Each row is a point on a tangle of strands that fork, close into loops and nearly touch. The rows are in no order.
In the rows, 128 means zero.
Two points are linked if the straight distance between their rows is under 110.
mib: [134 150 151  79 102 136 142 105 134 170 104  93  98  89  72 156 157 170
  68 118 120 148 115 145 127 140 142 165 148 168 147]
sotil: [124 143 166  95 138 146 147 196 121 135 113  56 106 169  81 150  85 103
 111 111 103 122 128 140 178  88  74 122  95  87 115]
zolen: [123 125 135 135  89 148 128  47 120 169 108 112 132  83  76 136 131 204
 134 122  98 135 130 115  98 146 159  75 125 202 128]
bosag: [165 101  87 151 130 109  86 146 151 147 130 143 115 101 141  99 104 120
 169 159 109 106 158 108  58 173 171 101 135 169 104]
Busu: [158 105  75 146 104 112 104 158 140 100 159 185 105 119 196  95 110  76
 163 151 155  98 132 137  76 162 143 119 141 122 132]
Fiti: [129  84 125 133 114 131 107  98 120 172 131 123 125 130 121 128 102 160
 168 124 106  96 150  95 109 160 146  72 100 163 101]
Nutu: [162 165 125  93 107 120 136 125 164 109 174 185 103 162 179 107 170  82
  91 136 172 145 133 143 191 123 131 201 150 115 150]
Lukib: [137 138 156  89 134 115 163 108 137 164  98  91 143  87  89 118 191 158
 124 156 114 152 138 106 119 138 177 188 165 153 158]
nobab: [108 101 150 109 147 126 126 162 147 142 115  42 166 121 104 118  94 143
 172 118 100  90 175  93 126 119 121  94 104  94 132]
liv: [147 131 138  93 118 108 143 148 168 108 118 113 129  78 145 102 180 111
 157 168 121 126 160 124  90 139 183 173 181 152 172]
daf: [115  99 154  97 109 114 125 114 129 162 164 118 134 166 146 137 132 144
 153 112 119  82 179 100 177 140 134 119  98 116 117]
Nipi: [163 134 108 148 131 135 107 213 120 139 167 139  64 166 118 145  62  64
  92 120 112  98  71 148 138 163 104 104 107 156  64]
Per: [109 146 147 120 191 136 154 143  96 122  96  85 121 141  84 157 131 143
  97 113 119 177  88 139 170  92 110 176 136 104  97]
fome: [154 163 107 130 101 135 117 173 163  88 101 132 124  53 104 101 126  92
 106 157 144 154 111 168  46 120 106 118 163 127 166]
Lepe: [109 154 115 147 175 120 143 155 116  71  96 121 166  98 132 115 146 117
 136 155 150 172  95 161 104  92 112 162 158  77 146]
duli: [128 161  94 176 134 175 104  69  89 141 119 159  97 104 115 151 132 159
  81 119 133 151  58 157 100 130 105 111 138 179  86]
sef: [113 125 127 133 159 153 132  99  90 180 127 112 110 126  89 161 125 175
 110  99 101 131  94 107 149 148 124 136 120 168  63]
paza: [143 119 116 128 180 114 145 143 113 145 109 113 121 110 107 125 152 135
 131 154 109 159 103 118 122 135 169 192 172 159  89]
Rir: [153 104 102 150 197 119 117 202  89 139 134 140 121 155 124 126 100  97
 153 144 105 124  94 111 116 156 132 140 138 127  42]
rapu: [145 101  96 167 138 138 101 170 117 155 140 135 110 150 113 146  73 110
 136 130 108  99 123 117  90 154 102  70  97 147  63]
Tora: [154 145  88 161  51 152 112  96 115 110 158 227  97 145 191 125 104  86
  89 115 164 136 100 159 123 143 110  95 109 145 111]
muz: [135 120 143  98 138 114 132 221 164  95 115  66 111 139  97 104  97  82
 161 136 105 106 155 131 134 101 102 120 116  73 160]
bilo: [145 162 106 141 131 134 137 158 121  87 149 177  86 150 160 142 132  64
  79 122 166 156  84 170 166 113  98 174 137  94 116]
salo: [106 120  90 170 137 126 116 151 114  80 141 148 153 140 164 129  91  98
 146 125 153 130 119 149 102 121  87  94 103  55 131]
murap: [112 110 154 105 135 143 145 147 107 194 127  48 125 140  62 164 100 153
 118 108  97 113 133  91 146 136 104 107 108 142  81]
Zad: [164 124 132  88  98 120 116 182 177 148 142 103  82 126  97 107 109  97
 121 135 100  91 149 124 118 139 139 125 128 138 131]
gos: [159 127  99 140 162 134  98 161 115 146 122 130  94 112  88 139  93 115
 120 155  99 135  91 115  83 154 134 119 153 166  64]
lod: [106 124 113 189 140 158 116  63  84 142 103 122 128 105  78 134 103 192
 134 113 104 138  97 106  76 127 113  50 114 179  96]
gunal: [171 126 100 151 180 113 106 202 111 127 118 123  96 139 100 121  90  76
 141 160 107 137  93 124  93 145 134 124 153 134  69]
biz: [145 120  89 174 131 128 109 107  85 107 168 232 128 161 208 136 121  83
 123 126 173 144 100 135 130 150 128 118 117 120  85]
sapel: [115 133  97 163 182 152 101 151  83 131 118 111 117 134  73 153  69 138
 118 122 100 135  88 133 100 124  71  79 120 126  61]
vur: [115  81 138 100 140 117 133 120 106 191 161 102 137 164 153 135 125 159
 180 132 119  85 163  68 164 166 158 129 103 129  75]
Vagu: [102 138 131 135 161 132 154  91 122 140  84  93 153  69  78 127 144 184
 124 128 116 143 109 116  99 109 142 135 154 138 139]
lala: [128 135 140 112  96 137 133  83 144 183  97  89 115  94  59 146 131 190
  96 124 100 136 123 117 104 135 139 118 138 196 145]
fut: [128 161 107 159  96 168 110  84 110 134  99 149  99  91  97 153 120 160
  57 105 152 163  70 165  99 130  92  82 128 173 113]
sasud: [146 147 140 115  39 159 117  78 129 159 122 165  91 137 114 148 129 152
  62  90 132 120 121 154 155 142 126  90  96 192 137]
Togep: [150 125 124  84  77 107 113 116 184 102 153 155 109 127 170  83 153  95
 166 138 142  85 174 112 132 153 154 143 119 138 178]
sado: [ 92 159 170 114 162 127 176 109 123 111  97  90 149 131 104 147 168 148
  81 112 134 173 131 144 189  86 123 181 133  91 181]
sofof: [108 125 165 142 146  93 145  78 127 107 144 163 185 142 195 118 178 144
 151 145 154 149 161 105 167 120 166 181 151  99 161]
riram: [ 73 118 164 138 146 136 141 139 120 127  96  80 163 150 102 146 111 161
 126  99 126 115 149 125 155  94  87  95  97  80 151]
sabu: [128 123 139 128  55 161 111  81 128 174 119 127  96 129  84 171 107 180
  71  82 123 113 129 140 138 128 120  71  79 181 127]
muma: [137 114 148  93 104 123 133  81 131 167 171 157 106 183 164 141 160 124
 102 106 143 104 149 107 209 143 154 178 110 140 116]
mip: [129 117 128 111 153 112 120 170 137  98 176 159 131 193 171 120 128  75
 157 127 143  89 153 112 181 130 121 155 114  78 105]
zevul: [122 152 117 161  86 165 110  95 112 135 115 159 104 119  95 169  98 148
  57  83 137 141  89 173 117 122  78  69  88 153 142]
dofa: [ 96 149 149 146  82 159 137  44 118 127  95 123 164  74  98 123 149 210
 115 116 137 168 120 149  96 103 127  80 135 166 188]
zos: [118  98 117 123 182 103 139 127 105 148 120 113 158 130 111 130 143 156
 153 141 104 132 116 102 122 144 156 160 145 136  89]
Gab: [143 130 104 139 194 114 130 168 128 130  95 115 140  82 106 110 137 126
 151 165 117 155 110 117  70 132 166 166 188 136 105]
Kiza: [176 118 107 108  95 117 100 206 190 126 152 114  76 121 114  99  83  72
 140 134 105  76 154 130  96 154 126 107 116 144 135]
ramaz: [136 105 134  99 116 138 140 165 110 189 171 118  90 202 130 146  99 103
 111  99 100  76 128 109 194 157 130 140  88 151  68]
gego: [132  98 110 146 198 113 122 192  96 119 148 141 136 178 156 133 115  91
 160 135 130 121 112 124 138 133 107 145 128  80  67]
Pafi: [124 156 128 139 196 157 130 153  88 143 100  81 102 132  63 167 103 135
 108 110 100 161  68 124 143 111  99 142 134 131  67]
Dum: [123  97 133 110 128 148 120 177 112 185 162  85 120 172 116 143  79 117
 143 113 111  76 147  97 153 153 100  67  91 137  71]
naza: [106 141 132 156 144 125 134  88 127 140  69 103 171  53  87 119 154 198
 157 154 110 141 123 118  61 109 148 116 169 159 153]
kibe: [164 139 118 137 135 133 111 216 124 128 156 139  86 167 123 137  76  55
 104 115 111 108  85 158 152 127  95 126 112 114  86]
Nafun: [115 130 139 123 127 151 125 132 117 130 108  99 116 130  83 153 111 136
  86  99 122 135 115 150 134 105  83 110 104 125 131]
ruf: [175 135 147  75  90 127 127 181 174 151 114 100  81  98  72 117 130 100
  84 134 110 122 132 140 124 135 152 154 147 165 149]
vedar: [122 100 138 124 191 104 142 197 133 100 121  85 158 153 153 113 122  94
 192 144 117 105 145 113 131 121 138 146 130  77 119]
didif: [152 108 139  91 102 130 140 169 127 197 160 101  81 161  89 143  92 115
  89 104  97  94 123 113 170 160 138 137 102 162  89]
Pel: [141 117 140 106  87 133 133  52 105 173 158 168 109 161 152 148 165 157
 101 100 132 125 137 110 185 149 157 148 120 173 107]
nedi: [162 116 103 130  97 117  84 189 190 122 123 105  96  94 103 108  68  94
 154 145 108  85 160 140  65 147 133  73 130 135 142]
Mab: [146 133  94 117  51 133 118 137 165  88 145 161 102 116 143 108 101  87
 114 127 151 119 127 158 106 133 103  88 109 121 154]
kelo: [123 151 105 152 109 152 124 104 107  95 158 199 104 146 163 142 131  88
  65 106 178 154  91 170 165 124  92 141 123 115 122]
filif: [ 74  96 156 127 170 113 143 134 117 140 101  63 190 120 112 129 116 189
 191 133 105  93 173  78 130 118 147 112 110  94 139]
nesu: [148 136 104 103  77 107 108 144 190  76 147 160 119 112 179  70 136  82
 172 153 158  89 165 129  97 143 145 138 130 112 184]
rogal: [ 95 106 114 160 182 131 117 169 101 125 116  92 171 144 126 134  82 139
 164 120 118 106 122 106 107 120  87  88 104  92  78]
rasob: [105 122 143  96 105 116 127 122 168 114 149 122 125 158 147 118 128 120
 153 110 138  89 180 106 179 123 110 124  86  98 161]
zagup: [132 100 128 107 140  89 135 111 134 132 137 147 152 134 180 105 170 126
 181 150 126 105 158  97 117 159 194 162 162 150 128]
narib: [151 121 106 134  73 131 107  94 136 124 140 184 123 115 163 118 145 130
 125 135 150 135 133 135  97 134 142 114 143 150 139]
nugat: [145 134 123 154 113 123 118  99 119 113 137 193 139 119 188 124 166 121
 137 154 156 143 130 135 111 139 152 144 156 139 135]
mupid: [116 132 105 166 165 123 124 101 104  92 125 172 173 106 187 107 165 138
 154 164 156 173 122 127 111 123 139 146 169 113 136]
gineb: [100 113 140 131 140 106 143 127 146 100 114 102 176 116 151 113 145 144
 179 133 130 114 172 125 113 115 156 121 128  97 182]
kop: [124 153 160 114 128 127 152  92 139 117 140 144 136 135 159 136 200 126
  96 131 155 163 140 129 178 118 150 202 160 124 166]
pegib: [ 99 137 146 138 197 137 162 134 109 106  78  89 162 136  90 150 131 150
 118 120 118 164  90 133 141  90 107 151 130  95 122]
Vil: [ 99 130 130 168 124 129 121  63 102 121 105 134 167 109 132 126 120 182
 163 114 138 146 123 133  89 112 117  70 118 122 136]
dudid: [135 157 126 138 101 174 121  46  95 150 130 171  97 111 150 158 170 169
  75 103 161 173  75 152 151 145 143 137 155 201  96]
vone: [163 116 105 125 174 104 135 180 135 106 157 161 106 148 173 105 140  80
 149 163 136 125 130 123 119 156 162 176 165 112 111]
boz: [ 94 129 136 176 153 133 120  66  80 128 143 170 163 172 163 154 125 161
 133 104 142 153 121 127 153 118 114 100 106 101 103]
vorem: [115 143 152 100 162 107 168 132 124 120  88  94 166  87 120 113 198 141
 138 166 125 161 121 131 138 114 175 209 187 133 168]
pevof: [148 150 119 122 144 121 141 159 140  90 171 173  98 179 170 118 149  55
 101 122 159 138 111 157 183 119 121 181 143  99 112]
Babi: [128 108 116 134 140 159 105 149 115 192 141  99 114 142  88 153  71 137
 134 123  93  89 123  98 119 164 114  60 101 167  57]
muzad: [129 111 136 111 113  86 121  81 133 109 162 162 159 138 203 101 170 125
 204 144 134 111 176  88 135 138 200 139 134 121 147]
lota: [ 93 133 116 186 181 114 132  70  73 108 131 174 188 125 175 123 157 162
 165 144 141 165 104 104 126 122 150 131 146 116 121]
mogen: [132 168 151 102 152 121 162 153 149 100  74  92 140  69  95 117 173 120
 111 160 124 172 112 146 116  99 161 200 186 125 161]
Lutin: [101 116 111 167 186 146 114 161 103 139 115  81 152 135  80 151  76 151
 147 113 107 125 104 116 101 120  85  67 100 123  83]
Momoz: [140 118 172  65 110 141 151 197 136 161 128  35  97 156  50 143 101 111
 123 117  97 105 150 116 166 114  97 129  96 109 110]
mika: [153 111 151  74 104 136 143 162 133 195 135  62  90 134  58 151 103 132
 108 122  95 101 145 109 154 146 127 135 113 153 106]
dak: [128 131 142 102 118 131 135 141 145 131 107  90 130 115  85 122 128 137
 116 128 113 122 141 137 122 109 118 135 125 119 156]
Kufu: [147 117 109 135 135 113 121 176 143 100 131 130 121 119 133 112 104  89
 146 140 129 121 126 152  93 133 119 118 148 108 129]
Mim: [136  89 111 155 101 144  89 101 100 169 138 144 131 144 132 133  89 143
 171 116 113  98 144 114 106 162 127  22  81 176  80]
noz: [106 148 158 120 168 121 164 120 128 102 126 111 149 154 137 143 164 124
 104 129 152 174 125 145 202  85 107 184 132  70 162]
senuv: [157 171 104 136  29 161 120  89 135 114 166 227  87 132 174 127 135  96
  62 111 169 131 102 176 151 136 106 108 108 144 143]
Vaz: [120 122 126 114 154  92 126 148 157  84 161 153 142 152 185  99 148  75
 169 138 145 118 161 113 156 122 139 175 131  70 148]
miku: [108 148 161 100 123 133 157  73 120 148 118 127 140 119 132 145 184 165
  86 109 144 158 133 137 175 119 154 185 158 142 168]
runa: [142 123 144  95 136 105 140 120 129 150 175 138 106 187 158 131 157 110
 126 116 131 107 146 104 205 145 142 186 126 112 107]
fotu: [149 154 134  82  85 126 140 140 187 104 125 131 114  79 144  86 185 101
 128 154 132 130 151 137 106 124 149 173 162 129 192]
velor: [ 85 141 142 164 180 105 152  44  85 125 124 152 191 127 157 130 180 192
 150 135 141 174 123 104 153 108 153 162 159 135 135]
tumiv: [ 94 100 117 183 166 138 125  69  83 132 108 116 177 122 120 126 116 201
 194 123 109 120 124 107  93 121 130  56 107 131 111]
miv: [123 107 157  80  57 123 127  94 168 164 126  93 117 113 101 126 134 165
 122 114 110 101 179 116 123 128 154 101  95 154 169]
bogi: [159 128  96 151 115 144 106 164 112 145 160 173  74 163 135 144 103 101
  83 117 123 103  91 147 132 161 112 104 104 168  70]
dapa: [110 146 137 130  91 163 120 111 120 133 117 119 108 128  92 174 103 147
  52  83 128 126 106 169 145 107  71  96  91 134 140]
Kota: [148  91 121 122 180  84 133 156 133 111 155 157 142 141 190 103 171 101
 182 165 129 122 148  94 116 159 196 188 173 114 113]
samo: [153 157 129  93 133 102 129 140 180  79 167 172 122 149 183  93 175  78
 147 154 157 122 146 119 168 129 141 201 142  95 168]
zef: [130 159 148  93  92 124 148 112 171 103 124 136 139 113 157 106 203 121
 114 152 147 145 162 133 149 120 146 187 163 109 207]
zup: [127 129 159  89 130 119 147 169 146 159  93  49 128  98  53 132 109 153
 122 132  93 132 160 117 116 113 134 140 126 124 147]
Zonam: [170 112  78 121  64 126 105 149 176  92 154 197  87 104 187  77 124  70
 159 163 148  88 136 138  75 159 147 117 143 140 155]
goz: [ 95 123 148 124  89 124 126 106 153 115 134 117 138 144 128 128 128 128
 133  99 142 115 158 137 153 110 103  94  90  95 174]
piv: [ 74 133 146 155 190 141 146 132 111 109  88  86 172 134  91 144 111 164
 117 109 131 156 105 144 143  77  80 113 114  68 142]
Nupu: [132 125 132  96 162  99 135 212 165  67 132  90 135 138 134  88 120  74
 191 144 108 105 157 129 135 114 120 153 126  70 145]
ludig: [118 123 168 118 112  82 139  50 136 118 164 160 181 148 206 105 173 150
 181 130 134 131 192  85 173 118 175 163 139 111 159]
zafug: [ 96 100 106 168 149 118 110 158 113  95 137 120 164 142 154 124  76 120
 173 121 136 107 139 121  98 117  89  66  97  53 104]
lik: [130 168 135 113  95 141 131 150 160 103  81 109 131  64 100 113 154 124
  76 143 140 160 117 174  90 101 107 139 154 124 188]
Rus: [ 91 140 159 122 152 124 156  41  90 155 120 139 166 135 139 151 184 199
 103 120 138 174 122 112 179 119 153 176 152 140 142]
Rirug: [119 116 143 107 150 151 145 129  86 206 137  66 110 157  64 163  96 161
 115 112  96 119 103  92 171 146 101 135 116 154  50]
Zom: [104 154 109 173 164 159 118  65  77 116 104 134 121 112 115 157 150 176
  93 119 133 174  71 123 127 121 119 126 137 159 100]
Fizo: [158 106  90 161 122 123  84 148 129 150 128 151 108 121 138 124  84 112
 152 138 103  97 123 120  62 173 136  71 118 171  81]
vevu: [160 143 139  91 123 110 145 192 171  91 103  95 102 101  96 113 147  83
 115 147 121 148 137 151 114 110 131 170 162 111 172]
kaz: [105 141 103 135 122 118 140 155 152  63 136 137 135 144 160  99  97  69
 128 118 156 132 131 152 123 112  77 122 113  53 163]
pof: [101 171 143 135  97 152 145 107 140  95  82 111 154  79 101 128 160 145
  79 130 148 170 114 171 107  85 104 126 150 114 215]
Rovi: [ 95 120 133 168 174 113 135  92  85 107 141 165 170 163 174 156 136 148
 150 125 149 154 133 118 152 108 127 139 134  80 116]
seg: [150 114  99 155 104 136 103 117 127 135 141 171 113 123 147 117  99 120
 136 127 143 121 118 136  84 147 120  76 117 156 108]
vupot: [123  87 155 110  82 130 128  87 130 181 123 113 132 136 115 133 130 179
 128 105 113 104 165 106 124 144 148  95  98 166 135]
dis: [116 129 156 103  37 150 130  76 148 153 114 114 121 110 100 134 126 177
 104  89 120 120 164 135 129 114 118  69  83 158 200]
paru: [150 144  71 185  91 146 128  94  94  91 156 237 125 134 212 118 114  88
 100 121 182 161  92 160 116 143 105 108 123 111 110]
Tir: [125 136 143 102 129 132 147 107 118 152 118 120 115 121 100 142 150 142
  87 114 128 152 112 139 158 128 141 175 153 151 127]
Kebam: [152  90 132 106 123 122  99 169 165 166 132  75 116 117 109 119  74 122
 170 146  94  74 170  93  93 162 150  98 125 142 113]
pud: [134 117 146  85  92  94 121  98 169 111 145 137 136 134 175  80 164 120
 188 151 135  96 198 100 147 141 174 156 121 119 186]
fufa: [160 100  99 129 160 102 118 193 149 112 134 130 116 125 149 102 124  82
 162 154 119 116 130 120  91 145 157 153 161 124 114]
pog: [ 94 163 166 124 138 136 156 101 137 106  90  97 155  98 110 125 170 154
  92 125 146 173 122 160 136  92 124 166 159 113 207]
falik: [123 154 138 147  86 168 127  37  96 146 109 170 134  92 134 140 177 184
  91 115 147 171  90 149 137 124 144 127 147 183 139]
visum: [120 142 115 153 103 155 116  30  82 163 112 142 136 106  95 133 123 201
 127 112 116 138 106 120  94 139 132  69 115 205 101]
mol: [128 147 131 149 117 131 113  93 119 113 161 186 120 169 175 151 133 116
 101 109 164 144 118 148 170 123 108 132 116 116 131]
libi: [122 133 146 145 124 129 121  94  96 137 174 181 126 199 178 156 124 120
  98  92 143 113 132 123 205 129 111 125  81 117  95]
lafe: [109 149 131 116  67 124 139 107 177  91 134 131 123 137 143 108 127 110
 119 113 164 125 155 152 136 103  87 105  90  95 206]
riku: [152 114  97 168 170 121 116 144  89  99 179 215 116 192 200 125 120  79
 124 137 153 110  98 132 152 146 130 147 124 114  70]
Neti: [135 143 112 114 119 118 140 171 165  59 144 133 104 154 132 102 117  57
 124 125 144 138 125 160 147 102  78 150 117  55 162]
vev: [144 107 146  72 127 101 169 122 148 181 114  92 132 101 114 124 179 141
 138 152 115 117 154  97 143 159 185 207 161 148 144]
vame: [120 119 146 127 181 115 134 225 133  98  97  60 136 132  95 125  83  96
 165 138 101 131 123 128 107  86  87 115 126  65 123]
lus: [143 137 133 122  77 153 127  40  99 181 140 188 100 134 146 157 165 180
  85 107 135 138 101 134 168 150 163 138 126 209  96]
rufe: [ 96 140 146 142 112 110 144 106 146  88  87  97 194  65 142  99 148 169
 173 154 135 129 162 126  84 102 154 106 139 100 215]
gafom: [124 132 105 142 173 120 130 181 124  82 111 120 137 116 132 119 118  99
 146 145 131 150 107 156  96 110 110 140 133  83 127]
Zapil: [115 133 154 118 146 123 146 125 139 156  73  47 150  74  37 142 117 176
 122 142  88 133 137 109  92 116 143 132 146 141 155]
Gage: [129 146 112 115  60 128 129 111 168  95 161 179 109 141 162 100 118  87
 110 125 162 108 139 153 138 120  89 114  98  99 166]
Detut: [125 119 142 122 128 144 125 128  90 165 182 163 110 211 159 167 114 114
 101  86 120  88 131 103 215 137 116 132  76 140  76]
Figik: [151 133 119 122  26 140 110 113 155 112 134 161  99 105 120 117 106 114
  95 111 145 115 142 167  93 132 107  65  98 142 181]
tebez: [ 92  97 144 148 143 123 129  88 113 151 109  90 186 119 128 125 114 197
 200 122 111 107 159  80 103 124 152  76  99 125 125]
Rov: [162 144 154  93 133 106 148 175 153 120  91  80 105 104  77 127 143 105
 118 157  98 164 119 134 126 111 148 196 171 136 146]
Pinu: [101 160 123 159 161 148 133  94 104 122  92 117 139  86  83 144 147 181
 106 125 119 173  87 136 101 109 104 122 151 151 124]
Bol: [126  97 112 144 188 115 116 151  92 107 176 164 145 190 189 132 118  84
 158 122 146 115 126 112 154 132 119 147 110  83  88]
Peg: [151 135 116 127 143 127 121 234 124 100 136 123  83 154 113 131  81  47
 122 131 118 133  97 160 120 109  84 124 125  95  96]
fepe: [ 92 140 137 152 128 135 134  86 122 104  84 121 187  59 123 110 160 178
 162 150 140 147 132 131  72 107 144 107 161 129 189]
mubuf: [ 97 137 140 136  98 152 129  49 105 141 107 143 143 111 121 145 153 201
 101 112 140 166 116 137 135 112 134  99 127 164 165]
dil: [ 93 122 154 113 139 136 142 180 134 126 110  58 143 161  82 139  98 122
 118 101 122 120 146 139 156  82  72  95  89  77 142]
zezo: [119 144  93 189 165 156  95 109  96 151 109 121 118 114  79 153  92 154
 121 119  99 131  89 112  75 136  99  77 120 167  63]
sema: [101 156 140 154 179 119 153 105 123  90 151 158 172 155 179 131 163 109
 113 125 166 179 119 143 176 104 113 191 157  74 149]
Boki: [129 107 132 101 147  92 125 155 175 106 119  95 152  88 154 108 151 116
 192 175 119 102 175 112  86 152 190 163 160 121 165]
metut: [156 152 126 120  21 153 114  89 142 131 158 180  84 147 143 135 140 119
  61 100 150 112 129 161 158 128 114  99  82 176 160]
Mup: [165 140  90 157  92 158 105 102 105 148 147 205  83 117 152 145 136 117
  84 124 153 123  87 154 113 155 141 121 133 192  81]
vepi: [107 145 111 157 199 110 150 128 102  89  98 132 177  93 149 114 163 141
 152 162 146 170 100 135 100 110 146 167 179 103 134]
suzad: [137 107 110 143 219 105 128 180 129 125  99  81 162  96 106 111 120 124
 183 174 105 135 121  99  72 133 158 151 171 113 101]
fod: [146  91 129  92 107 125 107 183 150 184 143  83 121 144  94 123  86 115
 153 129 105  55 175  89 127 161 117  87  99 145  90]
suso: [146 156 134 116 118 126 141 213 145  81 125 116  77 147 104 118 104  48
 112 125 125 139 111 173 151  86  80 141 108  78 139]
sofi: [146 139 101 153 145 154  95 124  98 142 141 183  83 141 140 159 118 130
  82 123 131 129  73 141 143 156 124 136 119 175  69]
talit: [106 120 155 113 129 110 149 121 148 120 103 103 156 105 126 110 159 147
 138 136 122 123 156 128 121 114 154 153 139 119 179]
navek: [ 99 120 100 182 154 136 119 115  99 102 111 151 162 121 151 129 106 145
 141 120 146 150  99 143  89 108 100  90 118  98 133]
Pitup: [147 126 112 136 153 151 115 126 107 185 118 117  84 118  75 156 108 150
 103 120 101 129  90 115 111 153 130 138 141 190  73]
dus: [129 103 134 123 180  94 135 176 149 113  97  77 172  77 134  97 132 126
 197 165 104 104 155 109  74 131 169 151 156 107 136]
nore: [132 126 122 149  44 157 111  65 136 125 122 157 126 116 126 131 101 151
 116 107 148 141 135 163  85 123 116  47 102 149 158]
ded: [158  98 105 119 113 111  92 168 167 139 128  94 118  92 124 113  84 120
 164 151  99  85 170 114  52 154 157  91 143 146 130]
loro: [139  68 128 132 145 123 108 120 108 194 140 123 138 148 139 130 110 159
 174 137 107  88 153  78 124 173 155  93 117 156  70]
dafe: [ 96 150 152 158 167  97 147  67 132  87 152 173 191 150 212 125 157 128
 128 130 165 174 148 106 176 100 119 173 153  75 154]
sig: [110 119 149 103 153 110 143 134 132 122 187 157 130 217 176 145 126  95
 127 116 140  99 155 102 223 118 116 163 107  93 102]
dazik: [110 126 144 120  50 136 123  66 137 120 129 130 139 128 122 127 120 156
 133  92 134 129 157 141 135 114 112  66  91 131 182]
gep: [156 156 115 113 116 120 132 188 166  72 120 128 110  87 122 103 129  61
 108 161 139 153 113 179  91 115 123 152 157 104 175]
gan: [178 147 153  70  72 137 142 140 152 157 115  96  74  91  75 137 151 121
  58 138 110 139 122 145 145 137 147 174 148 178 154]
kesav: [109  93 138 116 163 113 131 164 136 135 136  91 153 154 127 123 119 119
 173 125 117  99 152 102 134 136 143 126 117 103 115]

How many points has the smallest loop of links through each point below? Write 0 if it is on no loop.
Kiza | 18
kelo | 22
zup | 9
Kebam | 8
lafe | 7
Fiti | 10
Pinu | 11
Neti | 0
sasud | 0

A piece is two or more points that can be reached from each other along the links. Count, over all rows, the pieces, the separate loops (a circle has one, a figure eight two, a Y none), the forks (points with three links) and the tips (points with one).
pieces | 4
loops | 7
forks | 16
tips | 10
